A landscape with many valleys, sampled at points; each row gives a point and its height.
From any point a ball rolls to the lowest of the 3 points nearest to it. It stops when none of these is lower. Distance is the straight distance between rows; heights are no part of it.
rona: [ 98 132  94 115 109  85 128 112 105  69 101 101  74  90 140 125  99  88
  84 123  68  80]  (h 342)
luto: [102 133  75 114 102  98 118 122  96  54 106 102  82  99 140 116  94  81
  80 115  79  88]  (h 292)
Rad: [129 137 107  79  83  88  69  83 117  60 131  94  58  74 117 105  73 111
  81  98 100 109]  (h 564)
tofet: [ 51  96  95 126  90 112 127 112  57 123  87  97  98 123  76  99 103 119
  99  94  91  72]  (h 108)
gekod: [107  77  95 108 105  90 137 101 116  96  93 105 100 103 139  92  92  76
 106 131  69  92]  (h 269)
tena: [106  62  77 110 100 120  80 105  93 127  88  99 139 116  91  76  99  78
 128  94 122 123]  (h 508)
laz: [114  62  79  97 119 117  55 107 107 135  81  94 138  99  88  83 115  88
 111  89 154 136]  (h 382)
kolem: [125 111 108  90  84  88  84  94 110  69 125  98  86  82 123 104  90  96
  94 105 104 119]  (h 538)
nuvap: [109 108 104  91  85 104  68  88 102  90 124  96  84  73 102 102  89 117
  95  86 112 121]  (h 464)
zenef: [147  77 141  61  97  97  97  67 126 103 100 117 112  94  96  64 101  98
 107 101 109 134]  (h 668)
bap: [ 38 120 101  70 104  91  69 111  87 120  92  72  77 107  45 127 103 154
  90  94 146  70]  (h 354)
fipip: [ 69 135  82  95  99  86  92 117  79  58 125  94  80  93  96 120 105 124
  93  81 118  88]  (h 383)
Lilob: [112  61  78 107 125 127  67  89 108 165  77  88 155 115  78  91 118  95
 118  85 143 131]  (h 483)
lovor: [132  57 118  67 112  97  60  73 121 122  90 104 116  80  84  91 103 108
 111  87 146 150]  (h 65)
kefop: [ 52 133  65 103 102 117  78 147  57  86 106 119  93 126  84  97 139 115
  86  70 150  77]  (h 276)
veza: [ 73  87 116 109 106 104  78 104  92 145  96  91  98  89  70 109 106 132
 104  78 124 104]  (h 202)
poba: [ 68 106  93 104  94 106  74 115  75 117 104  97  89  91  79 114 105 119
 103  76 140 104]  (h 211)
dege: [ 91  96  77  99 115 107  37 111 103 145  89  78  96  83  93 129 109 114
  96  77 171 129]  (h 185)
Lipov: [126  83  79  95 103 112  45 110  97 101 102  87 129  98  99  87 119  82
 100  82 167 151]  (h 312)
Musa: [143 114  87 101  73 107  82 106 104  33 122  95 117  98 144  77 101  57
  97 106 110 120]  (h 176)
Rofi: [138  88 113  97  99  88 139  84 133 101  94 109  95  88 136 100  88  78
  94 146  62 105]  (h 47)
Pidog: [142  44 132  87 136 114 105  66  99 181  73 119 175 124  60  81 121 101
 118  82  98 128]  (h 60)
Tef: [103  66  92  93  95 116  73  88 104 117  99 109 127  87  90  86  96 101
 112  91 124 135]  (h 643)
daf: [157  80 129  84  97  94 126  66 140  81  86 119 109  97 130  69  86  68
 100 135  79 103]  (h 199)
Fefos: [ 76  67 132 108 116 102  93  86  89 180  83  93 117  96  63 109 105 141
 113  97 103 102]  (h 377)
nebiv: [ 83 182  86  86 109  75  78 113  96  14 116  77  69 102  99 128 106 134
  63  82 103  71]  (h 366)
zod: [ 94  53 110 110 113 122  91  86  90 170  80  95 144 111  76  97 116 103
 114  88 111 116]  (h 389)
kise: [ 54 162  76  74 108 101  97 131  76  46 114  98  80 126  97 118 128 122
  67  69 123  64]  (h 267)
mit: [141 101  92 101  82 105 103 101 119  53 111  97 122 107 137  66  90  57
 105 115 103 109]  (h 220)
bigop: [ 33 129  95  88  97  98 111 121  71  85  98  97  78 114  68 110 117 124
  91  87 112  64]  (h 287)
kinit: [118  70 128  87  98  98 109  70 116 118 109 113  91  81 113  89  89 107
 114 115  88 118]  (h 589)
delu: [ 60 111 125  81  99  80 127  90  97 107  99  89  68  85  65 102  92 134
 101  98  77  67]  (h 72)
seme: [ 65 123  87 129 115  99 148 133  89  89  78 108  98 119 121 119 109  84
  86 128  52  49]  (h 352)
vadam: [139  58 112  97 112  96 125  77 131 107  90 123 127 122 113  55  90  57
 124 117  69 111]  (h 432)
Rut: [ 85 100  99 115  94  98 126  99  96  90 103 105  88  95 119 101  91  87
 106 107  78  91]  (h 495)
Vodud: [ 60 140  69 109 106 110 105 134  71  69 113 111  85 126 104 107 118 102
  91  79 118  75]  (h 190)
mil: [ 81 116 113  90  93  87 109  89  97  80 111  93  58  83 106 112  91 124
  93 104  82  94]  (h 318)
dar: [ 44  93 120 121  97 115 104 109  75 146  88  91 112 104  60 100 114 132
 115  96 107  81]  (h 261)
nomu: [142  97 102 103  83  98 121  91 121  62  91 108 108  95 137  77  98  62
 107 129  86 118]  (h 303)
Moba: [ 66 154  86 111 111  99 115 122  78  50 106 103  73 107 108 116 110 120
  81 100  99  67]  (h 298)
Peve: [ 80  71  94 138  92 119 141 102  81 141  94  89 132 143  87  97 101  80
 120  95  70  79]  (h 362)
nit: [116  44  99 107 111 116  96  81  94 147  88 102 169 137  75  68  98  77
 135  95  88 110]  (h 497)
minol: [102 172  72 108 120  84 108 130  98  33 101 102  73  94 140 133 124  94
  76 102  79  80]  (h 268)
rogu: [ 83 101 100  94  84 107  83 111  86  97 117 103  88  97  92 114  99 107
 111  79 123 107]  (h 333)
Mab: [106 144 107  89  91  67  94  89 107  49 118  88  56  74 106 119  77 111
  78  98  86 100]  (h 513)
Sotam: [ 50 118  77 114  90 119 110 138  60 118  96 106 100 134  69 104 130 107
  95  73 111  69]  (h 205)
morat: [128  75  86  89  92 106  65 115 103  84 112  99 120  93 107  69 106  80
 110  81 136 138]  (h 260)
Bezap: [182 127 142  68  72  93  65  71 128  53 127  88  81  74 111  81  69  90
  68 103 105 121]  (h 634)
ver: [105  47 104 121  96 116 122  92  88 142  96 108 137 130  84  72 101  86
 128 108  68 103]  (h 398)
Vatan: [ 69 117 108  94 105  83 131  93 100  92  99  92  70  84  93 108  91 114
  99 108  84  67]  (h 195)
mure: [126  50 132  90 135 116  84  69 110 179  74 109 148 107  69  93 118 115
 123  91 117 131]  (h 214)
leru: [ 72 100 100 100 110 100  66 112  90 160  89  80  99  92  70 116 109 130
 104  83 140 104]  (h 77)
lupu: [ 82 125 118  91 106  69 138  96 117  92 101  90  62  75 104 121  92 121
  89 130  60  68]  (h 165)
lides: [153 114 131  75  77  87  91  68 124  70 122  88  75  69 123 101  72  95
  83 101  89 116]  (h 600)
vef: [ 44 131  72 107  94 117  69 142  67 110  82  92 101 124  72 113 130 124
  88  68 154  70]  (h 272)
Gasos: [ 34 101 127 118  95 104 141 109  71 142  85  83 109 119  53 105 113 130
 109 102  84  68]  (h 238)
Koto: [107  69 118  95 100  99 115  85 102 138  98 125 106  94 105  85  92 104
 119  98  83 108]  (h 509)
tavu: [ 74  76  84 118  95 122  95 111  78 125  98  95 116 121  86  91 103  99
 111  81 111 104]  (h 406)
Sol: [116 112  77 112 106  91 131 117 121  65  97 112  93  97 146 125  91  66
  89 144  64  93]  (h 479)
giva: [127  50 146  88 120 110 120  61 112 156  99 132 117  97  88  79 106 115
 124 108  85 113]  (h 588)
Mas: [ 87  76  60 123 103 133  63 130  76 138  83  96 134 132  80 101 120  83
 109  70 143 115]  (h 494)
bogo: [116  68  97  93 131 111  48  90 113 173  81  90 129  97  83 102 115 116
 106  79 156 135]  (h 331)
fufe: [114  52 110  99 112 108  92  78 114 149  92  99 135 105  77  73 111 109
 126  95 106 125]  (h 439)
gezit: [ 77  64  93 133  92 124 121  97  76 137  85 106 124 131  74  86  96  97
 119  91  92  91]  (h 306)
vute: [ 84  69 136 117 109 103 114  88  80 172  92 103 118 100  65  95 104 129
 118  99  87  96]  (h 435)
Zuzo: [129  87  96  77  89  99  49 102 110  92 100 100  99  81  87  91  98  98
 108  79 147 149]  (h 237)
taze: [ 71 137 104  75  96  72  90  88  94  73 117  85  54  85  76 118  80 132
  91  95 100  77]  (h 198)
Rok: [122 125  58 102  77 104  82 120  89  32 127 102 106 104 132  94 108  72
  98  87 119 113]  (h 134)
Bas: [102 104  68 127 112  89 144 119 116  93  63 107 107  89 142 136 109  59
  86 156  44  81]  (h 554)
diti: [110 169 107  90 108  70  91  96 109  32 110  80  60  76 109 140  82 118
  68 102  79  67]  (h 433)
vamiz: [ 66 119  90  76 110  91  42 122  89 109 106  84  67  87  58 128  96 146
  92  66 155  93]  (h 308)
nogad: [ 68 111  88 106  93 101 111 111  86  92 117 110  78 107  99 104  99 118
  98  97 104  88]  (h 436)
gatu: [ 83 165  81 107 123  78 128 122  98  38  85  99  73  86 119 141 109 109
  62 129  69  59]  (h 64)
Pip: [148  76  91 102 106  97 141 108 150  93  76 112 132 115 135  80  93  36
 112 148  60  89]  (h 608)
refur: [ 88 124  69 112  89 108  95 133  73  53 126 111  86 116 117 104 110  92
  87  72 115 105]  (h 78)
zota: [157  89 126  58  87  97  74  73 126  81 113  99  95  75 111  75  92  98
  96  99 126 138]  (h 707)
pibi: [100  91  79 102  89 117  59 115  92  99 109  99 104 101 102 108 104  95
 105  78 148 129]  (h 353)
tuf: [175  76 150  68 113 101 130  61 151  98  91 133 112 102 110  62 106  78
  98 129  75 112]  (h 291)
legi: [ 97  64  98 120  92 103 132  92  93 108 106 111 119 109 110  79  91  76
 118 108  77  98]  (h 521)
fes: [129  99  71  95  78 104  75 109 105  58 117  99 119  99 117  74  97  60
 112  91 132 136]  (h 210)
zise: [108  56  79 125  94 122 106 107  86 127  90  97 150 149  87  67  95  67
 135  93  83 105]  (h 465)
Dete: [104  67 105  99  96 109 108  87 103 114 102 115 115 101 104  81  90  90
 116 104  89 111]  (h 614)
Kuri: [ 78  76 117  97  94 100 103  89  90 129 110 109  94  93  88  99  99 124
 113  97  89  94]  (h 371)
Nopo: [106 124 108  97 109  71 134  92 127  92  78 103  69  60 115 135  84 100
  75 154  45  79]  (h 80)
Fovo: [155  85 143  75  99 101 119  68 135 101 102 114  85  77 123  75  91  92
  99 120  72 113]  (h 251)
vob: [102  96 111  82  86  93  96  84 105 101 120 110  71  80 113 100  82 111
 101 108  91 119]  (h 477)
Rekun: [ 50  88  94 136  87 119 106 109  61 152  90  96 121 133  64 103 111 114
 105  87 111  84]  (h 209)
sos: [103  38 102 126 108 126 104  92  99 175  79  94 168 142  60  83 100  90
 127  93  83 114]  (h 555)
Reni: [103 138  99  71  88  72  54  98 105  76 121  82  50  72  79 124  80 127
  78  68 119 107]  (h 86)
vuz: [142  92 114  92  92  94 117  77 132  86 106 104  74  84 129  94  84  86
  93 127  77 112]  (h 166)
rof: [125  81  73 108  83 109  94 103 102  79 108 110 122 121 117  75  97  71
 121  97 105 121]  (h 317)
mekag: [ 43 115 115 131  91 108 160 123  73 122  81  96 103 125  84 106 117  98
  98 112  75  40]  (h 245)
fet: [ 54  91 132 109  99  83 131  94  89 135  86 103  83  88  77 100  88 126
 110 100  70  76]  (h 203)
dima: [104 124 110  98 106  84 122  90 119  81  93 101  68  70 133 120  81  95
  87 128  62  92]  (h 172)
fivig: [127 141  98 108  93  84 104  95 115  52 109  97  82  81 138 124  85  86
  75 107  81 105]  (h 173)
moz: [129 135  74 108  86  99  94 113 107  34 122  92  91  96 143 106 100  78
  82 111  94 106]  (h 70)
Kar: [ 98 176  80 109 110  95  97 125  98  21 126  94  84  95 132 134 117 102
  65  93  87  77]  (h 332)
fuz: [104  98 133  99 111  83 144  86 121 109  97 108  64  77 124 112  85 104
  99 129  60  91]  (h 265)
gigof: [ 98  85  81 128 108 104 147 110 105 103  84 111 103 121 128 103  93  61
 111 127  54  70]  (h 420)
mup: [117 168 101  86  93  63  63  81 114  29 125  68  52  82  95 122  59 121
  64  90  83  72]  (h 493)

Where does a ball stop that starts at each point below?
kinit -> leru
rof -> moz
morat -> moz
kolem -> leru
mup -> refur

Call two points neighbours if one is among the 3 nearest of the other. Go from one point of each pair to the other, from neighbour to neighbour, staying as low as possible. Name the highest point that can't be avoided.
lovor, gatu -> luto
moz, refur -> Rok
delu, Nopo -> Vatan
lovor, refur -> morat
